Each row is a point on a landscape with many valleys, with its height.
A ball rolls from a point to the lowest of its 6 nearest points, and stops where none of them is lower. Distance is the straight distance between rows; heights are no part of it.
Z269: [140  93  56 139 107 128 113 116 156 123 126 185 137 126 165 132 160 110
 198 109 155]  h=259
Z86: [112 110 124 141 100 108 112 122 109 114 186 145 161 125 128 134 179 148
 157 123 116]  h=625
Z408: [138 101  98 127 144 165 141  73 133 149 109 134  72 103 169 117  81  63
 170 138 145]  h=427
Z971: [100 177  92  86 103 136  99 183 123 166 123 121 215 129  99 175 148 170
  66 119 115]  h=195
Z981: [153 120 156 177 149 145 189  87 139 104 148 117  49 132 147  77 119 104
 197 153 171]  h=177
Z202: [137 117 116 121 119 123 107 144 148 145 133 128 143 132 112 160 143 129
 118 139 109]  h=500
Z606: [134  94  80 141 116 139 123 126 149 134 137 142 127 119 143 138 145 109
 167 127 125]  h=53
Z392: [160  86  83 154 119 132 128 106 161 111 168 156 121 145 159 116 168 126
 209 145 164]  h=249
Z777: [109 117 160 158 117 114 141 115  97 114 165 130 128 119 130 106 150 137
 150 121 126]  h=246
Z147: [115 156 123  92 120 132 106 169 135 165 127 114 185 138 103 163 142 159
  90 133 127]  h=365
Z836: [148 141 127 106 154 138 124 128 140 154  72 105 117 131 126 137  87 119
  77 148 129]  h=325
Z619: [118 126 200 140 149 123 168 161  93  61 161 118 116 156  72 134 151 199
  80  94 119]  h=203
Z871: [129 125  75 100 114 111  79 131 146 141 105 167 145 132 135 152 108  78
 146  99 114]  h=720
Z475: [102 118 162 130 125  83  98 160 102 113 148 128 179 149 109 126 164 189
 114 124 102]  h=393
Z99: [138 101  95 128 130 153 125  82 135 152 102 139  91 109 156 128  84  75
 152 119 121]  h=395
Z541: [141 112 146 170 137 138 174  87 128 111 173 132  76 135 147  80 135 118
 195 148 172]  h=244
Z183: [138 125 103 103 142 130 105 138 154 154  94 125 131 136 120 142 111 118
 108 133 117]  h=404
Z306: [123 141 181 157 125 138 163 107 115 108 142 111  80 106 129 104 120 109
 136 130 129]  h=278
Z653: [105 109 169 163 128 113 153 120  90  93 163 134 113 117 128  92 151 147
 139 107 127]  h=189
Z226: [138 109  96 116 131 128 103 123 150 144 105 134 126 132 127 148 113 106
 124 120 103]  h=410
Z548: [117 146 205 138 129 127 171 113 111  76 127 107  84 121 118 106 104 138
 110 117 109]  h=502
Z889: [116 121 197 141 142 138 193 119 105  57 138 108  66 121 116 101 105 159
 115 104 108]  h=550
Z722: [129 108  63 127 106 117  96 134 143 134 108 174 147 122 147 146 142  88
 171  96 122]  h=514
Z715: [151 121 123 127 139 154 138  72 130 149  78 122  67  98 156 122  66  68
 115 132 128]  h=545
Z9: [103 191 136 100 122 143 129 161 111 165 111 109 194 114  98 148 128 166
  41 138 118]  h=428
Z319: [ 98 166 197 118 140 118 152 165 108  96 110 100 143 138 102 104 121 188
  79 124 119]  h=290
Z595: [134 184 108  99 150 145 155 147 112 158  66  88 143 104 122 136  76 136
  32 145 136]  h=473
Z712: [141 117 138 156 136 151 149 110 140 131 111 109  81 109 140 119 115  96
 122 147 121]  h=84
Z126: [131 134  97  90 138 123  99 160 148 159  95 121 161 144 116 157 121 131
 101 127 123]  h=492
Z841: [145 113 136 159 142 160 165  93 140 120 106 103  52 104 158  99 110  87
 143 152 138]  h=379
Z114: [121 155  90  90 142 136 111 163 135 166  89 106 174 132 114 148 110 146
  66 122 129]  h=458
Z753: [131 140  70 101 109  94  64 132 136 149  98 174 154 138 134 150 115  64
 148  98 127]  h=75
Z364: [129 121 148 167 123 142 150 108 128 126 145 109  93 108 136 112 133 107
 141 143 133]  h=168
Z152: [171  73  90 161 126 142 136  82 174 110 162 163 104 153 169  97 147 116
 220 149 164]  h=334
Z419: [107 153 199 126 147 119 162 173 106  70 126 104 126 149  83 116 124 196
  79 112 122]  h=322
Z662: [153  88  72 135 118 141 122 105 164 120 135 178 123 137 169 117 147 110
 219 123 162]  h=213
Z667: [120 151 205 136 131 121 151 125 116 100 127 112 109 129 109 108 116 142
 107 128 110]  h=374
Z229: [111 171 109  95 123 140 112 171 130 173 110 108 188 128 102 157 131 161
  62 128 124]  h=375
Z657: [134 101 115 153 132 148 141 112 140 134 131 120  99 108 142 123 133 109
 149 142 132]  h=227
Z707: [137  98 116 161 139 159 151 103 139 134 116 120  77 103 159 109 120  95
 153 144 132]  h=271
Z233: [129 161 131 106 134 139 120 159 137 164 111 101 160 136 112 151 122 152
  78 141 130]  h=409
Z78: [123 130 169 136 122 115 113 134 122 139 151 125 149 131 110 132 144 146
 120 140 108]  h=324
Z96: [118 192 183 107 140 145 148 149 122 132  99  98 147 122 112 125 113 147
  66 151 131]  h=455
Z515: [136 107 105 116 144 132 110 124 144 150  99 126 120 129 125 142 108 103
 113 125 110]  h=321
Z61: [126 138 108  93 118 123  96 168 145 159 118 128 176 150 109 171 145 147
 104 121 121]  h=417
Z47: [147  85  78 135 134 155 133  96 156 130 126 163 107 124 170 117 123  98
 206 134 149]  h=310
Z357: [143  89 101 152 132 152 147 109 148 137 139 129  98 118 155 115 138 109
 183 150 146]  h=285
Z646: [135 136 132 116 137 133 114 140 147 158 113 109 138 137 110 148 125 128
 100 144 119]  h=320
Z934: [131 170 100  98 152 146 138 145 119 161  70  96 152 121 116 140  86 142
  46 138 140]  h=482
Z107: [152 130 121 116 149 134 131 111 141 150  78 113  99 127 132 131  83 104
  89 143 119]  h=343
Z807: [108 124 178 141 122 103 130 135 102 109 151 126 143 131 111 112 146 157
 120 127 106]  h=250
Z494: [127 150 106  94 149 134 114 156 144 167  84 106 153 135 114 149 103 134
  74 130 130]  h=485
Z338: [152 125 138 135 148 147 146 102 142 134  77 106  73 113 144 116  86  91
  92 143 122]  h=602
Z82: [139  93 102 148 124 144 130 119 140 139 126 126 112 112 139 133 128 105
 141 134 117]  h=273
Z268: [106 115 141 117 122  78  82 173  93 108 162 139 200 151 114 141 190 206
 120 118 102]  h=648
Z855: [124 132 178 155 126 129 152 114 122 119 143 108  97 117 122 118 126 117
 123 134 117]  h=218
Z15: [123 195 120 106 141 150 147 154 110 158  82  97 166 107 107 146  98 143
  22 152 131]  h=117
Z698: [132 138  82  83 127 106  77 146 140 152  86 146 162 140 130 152 103  94
 124  97 118]  h=715
Z718: [132 105  80 121 106 114  96 148 153 139 121 156 148 129 123 162 154 116
 142 113 109]  h=729
Z21: [100 179 198 109 141 127 169 162 108  82 103  94 130 141 104 108 104 182
  77 132 113]  h=435
Z483: [113 163  86  85  99 111  77 193 143 154 123 139 211 142 107 183 171 159
  95 101 130]  h=193
Z582: [113 211 164 106 132 151 163 152 104 129  96  92 161 108 109 131 106 154
  35 151 118]  h=515
Z371: [138 115 130 151 129 143 140 114 141 140 122 109  91 107 137 123 125 101
 122 146 121]  h=176
Z601: [140  99 111 144 113 121 128  96 130 103 198 154 138 153 153 100 178 140
 209 143 170]  h=335
Z806: [112 105 151 145 117 101 115 130  97 112 174 142 159 132 123 121 165 161
 136 120 103]  h=574
Z858: [138 106  92 122 124 123 108 133 153 145 114 137 137 129 124 152 132 110
 132 126 106]  h=530
Z108: [133 114  82  97 131 119  90 136 149 146 100 152 145 135 125 154 106  97
 133 108 108]  h=587
Z432: [137 118  99 103 140 129 100 120 141 151  90 139 129 128 127 145  89  98
 121 121 113]  h=408
Z624: [165  78  91 158 134 149 142  89 171 120 144 157  96 138 169 102 135 108
 222 152 157]  h=346
Z45: [108 118 181 144 148  96 146 163  96  80 151 122 122 154  87 115 156 186
  91 102 117]  h=257
Z444: [110 118 146 116 109  86  89 151 108 116 169 147 188 137 121 145 177 178
 130 129 101]  h=703
Z843: [119 120 199 138 150 127 177 153 107  56 149 113  98 143  84 126 130 190
  84 101 115]  h=302
Z106: [128 139 114  92 102 109  89 169 144 147 139 142 193 142 108 181 173 160
 123 122 117]  h=474
Z709: [158 137  87 115 127 136 129  62 133 163  99 101  54 107 144 131  32  36
 131 129 147]  h=567
Z441: [139  90  98 149 142 157 144 104 144 140 119 127  93 109 162 114 122  96
 167 141 135]  h=270
Z977: [147 182 172 115 148 148 155 140 133 132  92  90 111 129 120 126 100 128
  63 156 134]  h=503
Z118: [124 105 130 161 117 135 138 117 129 130 163 118 116 114 132 121 152 119
 154 138 132]  h=234
Z503: [141 125  82 105 113  99  84 169 156 144 115 148 168 142 114 174 165 128
 128 108 115]  h=651
Z874: [140 112 120 138 138 135 126 124 149 145 113 116 113 120 123 141 121 112
 113 146 110]  h=209
Z591: [157 115 144 168 153 159 188  89 146 109 113 113  34 117 165  78 105  86
 184 160 159]  h=329
Z612: [139 139  96  87 149 121 103 121 140 163  76 122 133 133 129 140  67 104
 104 119 126]  h=504
Z340: [148 112 133 145 143 162 151  86 135 133  85 112  60 102 162 109  85  73
 117 147 127]  h=552
Z49: [ 98 174 163 101 125 135 121 166 113 151 117 111 195 122 108 134 138 182
  68 137 120]  h=263
Z660: [133 104  88 117 129 131 103 115 139 143 104 147 119 123 140 140 101  87
 138 116 108]  h=448
Z738: [143 133 158 155 130 149 156 111 142 124 116  92  70 111 137 117 113  97
 105 147 119]  h=342
Z194: [120 131 170 147 117 120 130 120 124 130 146 121 127 124 115 123 138 131
 126 141 111]  h=247
Z513: [103 100 166 163 136  95 143 152  89  80 166 133 128 142 103 113 169 180
 108  99 116]  h=262
Z387: [139 157 105  85 158 135 125 120 120 164  58 105 133 127 132 135  57 120
  75 131 139]  h=636
Z288: [141 141 177 158 122 151 171 103 128 104 133  93  60 108 133 110 115  97
 124 142 127]  h=471
Z569: [106 108 162 150 125  92 116 144  94 101 161 136 149 138 111 113 164 177
 121 112 102]  h=392
Z115: [131 135  99  89 148 128 107 143 144 163  80 118 150 138 125 142  93 126
  91 125 121]  h=477
Z732: [149  95  72 143 107 129 122 117 157 110 173 168 139 135 156 126 187 133
 204 130 167]  h=229
Z987: [122 128 142 120 110 109  98 141 128 140 155 133 169 134 113 154 161 146
 131 138 109]  h=476
Z185: [156 141 100  98 138 121 116  75 134 166  90 112  90 117 135 134  36  60
 112 127 133]  h=569
Z89: [142 121 109 104 146 128 108 107 141 158  84 125 112 125 130 138  76  97
 109 124 120]  h=429
Z439: [144  90  80 147 117 145 131 122 152 129 151 150 126 123 151 127 157 122
 193 137 147]  h=272
Z877: [128 128 168 165 128 147 177 101 120 108 151 111  65 115 140  92 133 108
 171 139 151]  h=265
Z223: [146  93 101 143 146 169 149  85 145 137 108 143  78 112 172 104 100  89
 194 149 153]  h=390
Z26: [109 101 138 160 128 119 143 109  94  99 194 150 133 136 147  93 167 150
 182 123 147]  h=358
Z368: [135 193 151 107 146 155 157 143 122 141  87  87 136 120 118 132  98 130
  47 157 140]  h=488
Z332: [110 109 134 149 112 114 119 118 103 113 187 145 150 123 136 120 171 148
 162 122 119]  h=501
Z5: [111 204 122 101 132 144 144 156 103 164  91 104 185 108  86 149 107 153
  12 149 110]  h=447
Z742: [129 124  69 112 113 132  98 109 136 143 116 165 121 118 148 144  98  58
 168 101 133]  h=555
Z479: [125 119 145 142 113 121 123 123 129 133 157 124 135 123 118 139 151 125
 131 137 112]  h=303
Z926: [123 119 131 117  99 103  91 140 121 123 170 149 181 135 115 155 182 156
 138 129 100]  h=735
Z995: [118 143 182 124 132 112 117 138 116 130 132 115 154 129 107 130 141 158
 104 138 108]  h=313
Z704: [ 99 100 155 162 128 102 141 133  87  94 171 137 134 131 122 100 170 164
 138 105 120]  h=336
Z767: [116 118 167 163 124 129 162 105 109 111 163 125  97 117 137  93 144 122
 162 126 149]  h=235
Z815: [ 98 141 183 126 137 100 127 177 100 104 129 111 161 149  99 110 150 201
  93 117 118]  h=216
Z576: [109 125 184 157 123 119 158 111 103  98 150 121 104 113 127  98 135 136
 133 113 124]  h=233
Z751: [131 105  74 138  95 118 111 134 142 124 165 161 150 115 132 158 187 127
 165 121 129]  h=221
Z914: [142 108 116 141 148 172 154  79 131 143  92 126  54  99 169 110  83  74
 154 141 140]  h=400
Z449: [111 109 183 155 144 114 165 149 100  66 153 123 100 138  94 116 148 181
 103  95 113]  h=198
Z814: [134 156 148 113 145 139 133 138 143 150  96  98 130 134 114 139 111 133
  82 147 131]  h=251
Z723: [131 109  56 125 105 137 106 111 145 135 116 183 131 122 162 135 132  77
 200 101 152]  h=357
Z533: [135 100  88 147 104 130 121 125 138 123 173 152 146 122 144 138 178 127
 180 129 146]  h=355
Z386: [108 123 187 149 124 108 137 127 100 100 144 124 127 127 111 105 139 151
 117 121 108]  h=199
Z262: [102 132 147  95 110  91  80 180 106 126 149 137 218 137 112 153 184 205
 116 118 103]  h=505
Z221: [157 155 151 124 147 143 144 127 147 129  83  95  91 130 125 128  86 114
  73 158 129]  h=394
Z481: [112 116 188 149 137 121 171 133 100  64 142 118  91 125 108 105 131 165
 109 100 113]  h=228
Z899: [128 180 163 108 139 146 134 148 130 147 104  97 139 128 112 133 117 141
  68 153 139]  h=364
Z79: [142  98  62 129 118 141 122 102 157 135 119 185 123 131 165 126 132  83
 220 109 162]  h=293
Z131: [102 102 140 162 141  86 122 160  81  84 200 146 158 169  99 129 209 198
 105  91 113]  h=588
Z321: [130 107 106 143  97 124 118 129 135 129 174 141 146 117 133 144 177 130
 157 132 120]  h=489
Z799: [103 128 161 112 123  92  93 167 103 123 145 127 196 146 115 134 174 199
 113 128 103]  h=381
Z127: [105  99 116 148 118 101 114 128  84  93 195 160 164 134 141 108 193 174
 165 111 126]  h=702
Z477: [125 105 134 157 128 127 148  99 111 102 194 142 122 143 150  88 158 141
 195 133 160]  h=296
Z286: [137  98 104 156 120 148 142 117 143 129 165 133 118 121 151 117 154 119
 185 141 149]  h=327
Z98: [124 113 139 147 107 122 120 117 116 127 174 134 145 123 123 135 161 134
 149 133 112]  h=431
Z380: [129 136  40 136  86 106  71 121 141 154 121 174 132 123 154 143 120  34
 185 107 169]  h=670
Z234: [107 165 179 110 129 125 123 156 118 141 124 114 164 136 114 128 132 168
  92 142 122]  h=236
Z573: [114 138 206 127 152 132 181 164 102  55 147 102 104 155  77 129 129 206
  73 106 116]  h=319
Z164: [120 133 202 129 148 133 185 138 106  51 131 100  86 143  96 114 103 183
  83 107 105]  h=617
Z701: [158 140 119 102 143 132 133  69 122 162  81 113  76 115 143 133  34  61
 100 135 138]  h=615
Z132: [129 136  56 124  89  94  64 120 135 153 110 186 152 129 143 152 131  54
 171  95 142]  h=738
Z375: [139 132 166 165 140 148 196  93 125  97 150 108  49 118 144  85 125 111
 180 140 164]  h=280
Z808: [139 103 112 142 139 157 143  94 135 144  98 125  80 107 153 116 100  86
 145 138 124]  h=326
Z642: [ 97 209 186 107 130 143 166 160  98 114  97  94 163 108 110 114 107 171
  49 141 113]  h=521
Z822: [136 110 135 166 126 135 157  99 132 118 173 128  92 135 145  92 148 121
 195 149 163]  h=258
Z236: [101  93 139 161 136  92 134 145  86  86 180 143 144 151 116 109 186 184
 119  99 117]  h=491
Z740: [100  92 125 162 129 102 126 130  82  90 187 146 150 142 134 105 184 177
 147 106 126]  h=575
Z687: [143 109 126 168 136 150 162 105 138 126 150 119  79 119 150  94 138 109
 180 154 159]  h=274
Z604: [133 130  93  94 121 111  89 171 154 151 106 136 171 146 112 172 145 133
 117 115 117]  h=512
Z903: [133 129  51 124 100 124  95 106 143 151 119 172 118 121 150 140  99  33
 187 104 161]  h=621
Z195: [136 115  93 105 134 134 109  96 134 155  99 140 108 117 138 136  78  74
 138 114 113]  h=461
Z179: [144 138  84  94 121 116  94  90 138 160 108 128 105 119 129 140  57  47
 138 115 132]  h=523
Z695: [126 118 156 156 115 132 138 114 121 129 154 119 114 116 121 121 144 116
 143 138 127]  h=201
Z978: [124 148 212 122 163 147 192 159 101  55 147  91  95 157  76 139 113 213
  66 119 114]  h=483
Z450: [128 199 130 106 143 153 154 153 114 146  76  88 149 109 110 141  89 142
  26 153 140]  h=354
Z11: [131 118 106 123  99 105  94 145 137 133 162 159 170 125 116 172 184 140
 143 125 110]  h=593
Z599: [123 147  76  89 124 109  77 182 147 151  97 137 189 151 123 166 141 133
 106  99 126]  h=426
Z518: [145 100  89 149 112 134 130 117 143 118 172 147 132 128 153 121 172 128
 194 142 153]  h=269
Z943: [125 108 115 154 111 131 132 113 120 116 185 141 135 129 145 120 169 137
 189 137 147]  h=347
Z397: [145 109 121 133 147 149 132  94 137 144  87 118  79 111 148 123  84  88
 112 133 115]  h=438
Z283: [133 131  87  88 129 113  88 124 139 150  95 144 146 137 124 146  84  79
 133 108 122]  h=614
Z213: [137 104 123 156 124 136 145 103 128 120 187 134 113 138 148 104 159 126
 194 147 161]  h=279
Z246: [133  96  71 129 115 137 113 115 144 135 114 165 126 112 149 141 130  93
 173 111 122]  h=419
Z466: [146 136  66 106 115 117 101  92 141 159 116 125  93 115 139 141  55  33
 147 116 135]  h=548
Z522: [113 134 201 142 131 117 156 129 106  79 130 116 103 128 110 107 122 156
 107 114 110]  h=323
Z800: [149 133 117  97 151 132 117  88 127 158  79 118  95 120 134 132  52  85
 103 129 123]  h=551
Z912: [117 135 157 112 114 108 101 151 120 140 145 129 175 135 111 143 158 165
 118 135 107]  h=172
Z67: [111 138 139  97 107  92  81 167 121 133 153 144 201 140 113 159 180 186
 122 126 104]  h=549
Z953: [132 104  79 124 121 143 115 104 143 145 108 157 113 114 150 132 110  78
 170 111 124]  h=456
Z897: [128 121  65 115 107 121  90 120 142 140 112 174 141 123 143 148 116  68
 160  95 121]  h=671
Z39: [102 152 128  79  98 108  79 182 121 144 142 143 221 137 111 175 183 194
 108 110 121]  h=308
Z68: [140 122 100 110 140 140 119  78 130 159  95 131  83 111 147 136  64  65
 133 121 124]  h=466
Z672: [124 110 108 145  99 121 113 123 114 113 192 160 160 123 136 137 190 146
 173 128 138]  h=464
Z374: [108 153 204 125 134 109 136 149 109 107 114 113 140 133 104 104 121 171
  97 128 114]  h=309
Z244: [ 95 164 182 115 123 113 120 174 105 133 116 111 181 132 108 117 143 194
  84 132 118]  h=133
Z472: [146 147 111  88 152 125 117 106 134 157  73 115 113 126 128 129  56  99
  89 129 130]  h=554
Z954: [150 148 160 139 142 145 147 120 145 126 100 100  81 122 129 123 100 105
  86 152 122]  h=368
Z762: [107 128 178 132 128  98 118 153 106 117 142 118 157 139 103 114 151 181
 112 123 110]  h=281
Z464: [103 191 162 105 130 143 138 157 117 151 109  99 175 117 108 132 123 166
  59 146 128]  h=391
Z120: [134 104  82 125 132 161 131  91 139 146 111 146  97 110 160 124  97  80
 176 127 138]  h=434
Z802: [127 139 133 104 117 116 102 160 136 155 141 129 176 142 107 161 156 154
 109 134 113]  h=437
Z167: [ 95 161 191 118 137 114 144 175 106  97 113 107 160 146  98 105 131 194
  79 123 120]  h=232
Z509: [130 113 133 155 120 139 135 116 136 132 147 120 111 113 131 122 143 112
 139 146 125]  h=202
Z584: [132 117  61 117 115 146 117  91 141 149 123 165 102 119 157 136  89  46
 193 108 155]  h=629
Z766: [124 213 128 111 140 143 159 156  99 150  78  95 172  99  88 154  97 143
   4 152 114]  h=396
Z726: [171  77  77 148 115 127 118  94 180 105 164 181 115 155 169 111 166 122
 227 137 173]  h=295
Z856: [106 118 176 150 143  90 132 172  88  89 167 124 151 165  91 129 174 198
  91  96 115]  h=306
Z852: [135 121 138 166 135 154 164 102 140 122 133 103  68 106 149 101 127  95
 149 148 145]  h=231
Z965: [133 102  53 134 103 124 100 133 155 129 121 180 146 118 151 148 167 106
 181 100 138]  h=344
Z166: [128 133  76  99 114  93  69 149 148 147  92 169 162 141 128 160 126  91
 142  95 116]  h=774
Z29: [128 131 110 100 114 111  89 162 148 151 135 138 179 142 103 179 159 146
 116 124 116]  h=558
Z793: [108 157 205 121 147 118 161 156 111  71 117  99 112 143 100 108 111 182
  84 116 117]  h=436
Z311: [114 176 157 104 134 141 127 156 121 156 114 102 169 131 106 139 129 161
  73 144 129]  h=338
Z523: [143 124 102 111 134 146 130  67 125 160  96 124  65 106 151 130  56  52
 136 124 133]  h=513
Z281: [154 158 117  86 152 124 124  87 125 165  71 109 102 122 133 132  30  87
  91 133 143]  h=682
Z110: [158  96 129 171 141 144 166  92 154 116 159 127  71 134 156  84 133 109
 204 158 166]  h=268
Z222: [106 173  88  84  97 118  82 197 130 164 122 138 224 134 100 183 170 172
  76 105 124]  h=119
Z470: [121 144 156 107 126 118 107 149 130 154 138 121 167 142 106 147 150 155
 108 144 117]  h=361
Z203: [107 109 181 160 133 107 161 134  92  77 149 126 106 127 109 102 142 165
 119 101 115]  h=97
Z254: [103 199 195 108 137 138 159 158 111 112 104  99 147 125 115 109 109 168
  70 138 118]  h=439
Z6: [106 141 175 116 127 104 111 165 105 129 136 119 176 141 108 119 152 189
  99 134 111]  h=222
Z675: [131  95  75 131 126 154 128 105 147 139 121 161 114 118 161 129 120  88
 184 119 132]  h=382
Z543: [125 146 187 133 124 119 135 126 127 131 134 112 119 131 113 122 125 135
 106 143 114]  h=287
Z454: [143 138  67 101 107 107  82 108 141 150 117 142 118 119 132 142  75  34
 151 113 139]  h=566
Z83: [140 134  65 104 114 118  89 100 142 155 118 136 107 114 139 141  66  30
 155 114 143]  h=556
Z516: [147 132 142 129 145 138 130 126 145 142 102 106 106 125 121 134 108 112
  90 153 122]  h=44
Z748: [153  87  95 143 143 162 146  89 154 138 122 151  89 125 171 101 116  98
 205 150 153]  h=363
Z577: [100  96 123 154 124  91 109 144  83  88 189 150 165 147 124 120 194 183
 132 107 103]  h=743
Z693: [112 156 204 124 133 119 155 137 120  88 119 107 112 131 107 103 110 159
  96 123 109]  h=416
Z894: [139 162 126 104 160 146 135 141 133 153  69  94 126 124 125 136  87 130
  63 145 141]  h=446
Z404: [142  96 108 157 138 158 157 105 149 135 128 124  92 112 158 104 127 104
 174 154 144]  h=264
Z864: [124 174 206 115 133 130 151 131 125 112 116 105 119 135 113 113 109 142
  87 143 123]  h=154
Z976: [120 146 115  97 129 134 104 162 142 163 119 112 171 143 106 161 136 148
  96 131 122]  h=389
Z711: [108 106 150 139 122  85 103 147  97 105 170 143 171 142 118 125 175 180
 126 116  95]  h=592
Z948: [131 139  59 115  89 106  73 122 141 152 112 172 134 125 143 147 109  40
 164 100 143]  h=698
Z592: [122 103 121 147 121 120 126 105 106 106 203 155 148 142 154  97 178 153
 192 127 151]  h=370
Z94: [170  81 108 175 130 133 147  76 166 105 172 147  83 157 159  83 136 115
 216 159 168]  h=328
Z378: [108 149 161 103 118 115 101 164 109 145 136 122 190 141 112 143 156 184
 102 132 110]  h=289
Z33: [105 112 150 136 133  77  98 176  93  99 167 130 178 157 107 129 185 207
 108 113  98]  h=534
Z973: [124 138 186 157 127 146 184 101 113  90 151 108  61 111 134  98 120 111
 157 124 147]  h=333
Z158: [142 104 119 162 142 167 154  99 143 134 107 116  65 106 163 101 110  88
 155 151 138]  h=304
Z415: [158  90 107 162 114 126 131  86 148 101 200 156 112 164 154  96 161 135
 215 150 171]  h=385
Z540: [149  92  70 145 110 135 120 114 163 118 153 164 130 128 162 128 170 124
 204 135 157]  h=179
Z528: [124 149  82  85 114 114  84 184 150 151 106 133 189 148 110 175 151 142
 101 104 129]  h=337
Z103: [146 126 150 168 143 166 183 100 140 109 115 100  35 105 158  91 111  85
 157 150 151]  h=497
Z186: [121 140 203 127 153 136 186 153 105  55 132  91  92 148  87 121 102 198
  74 116 110]  h=568
Z267: [138 124  76 114 123 146 116  79 134 156 111 136  80 108 149 137  64  46
 161 113 141]  h=524
Z757: [150  88 106 163 135 147 148 102 158 125 155 134  94 133 160 101 140 115
 203 155 159]  h=300
Z142: [101 167 134  91 115 133 103 173 120 165 126 119 199 133 106 154 147 179
  82 130 121]  h=301
Z445: [115 136 200 136 141 111 158 145 108  71 127 111 111 141  97 106 122 175
  91 109 111]  h=383
Z809: [155  97 124 170 150 158 170  86 151 122 125 127  57 124 171  80 112  89
 197 162 159]  h=286
Z945: [113 157  95  89 118 130 101 179 139 168 116 118 195 140 105 171 140 154
  84 116 127]  h=288

Where does a ball stop that starts at each point below?
Z127 -> Z981
Z114 -> Z222
Z126 -> Z222
Z283 -> Z516
Z454 -> Z712
Z108 -> Z516
Z701 -> Z712
Z185 -> Z712
Z466 -> Z712
Z281 -> Z516
Z711 -> Z203

Call two points neighbours if one is among the 6 nearest of the other. Go from one point of each pair to the other, from neighbour to neighbour, staying as low as possible. Name the highest point that can't be avoided.
Z364, Z203 -> Z576
Z203, Z540 -> Z82
Z753, Z864 -> Z897
Z222, Z864 -> Z142
Z516, Z364 -> Z874
Z712, Z864 -> Z543
Z364, Z981 -> Z877
Z606, Z540 -> Z439
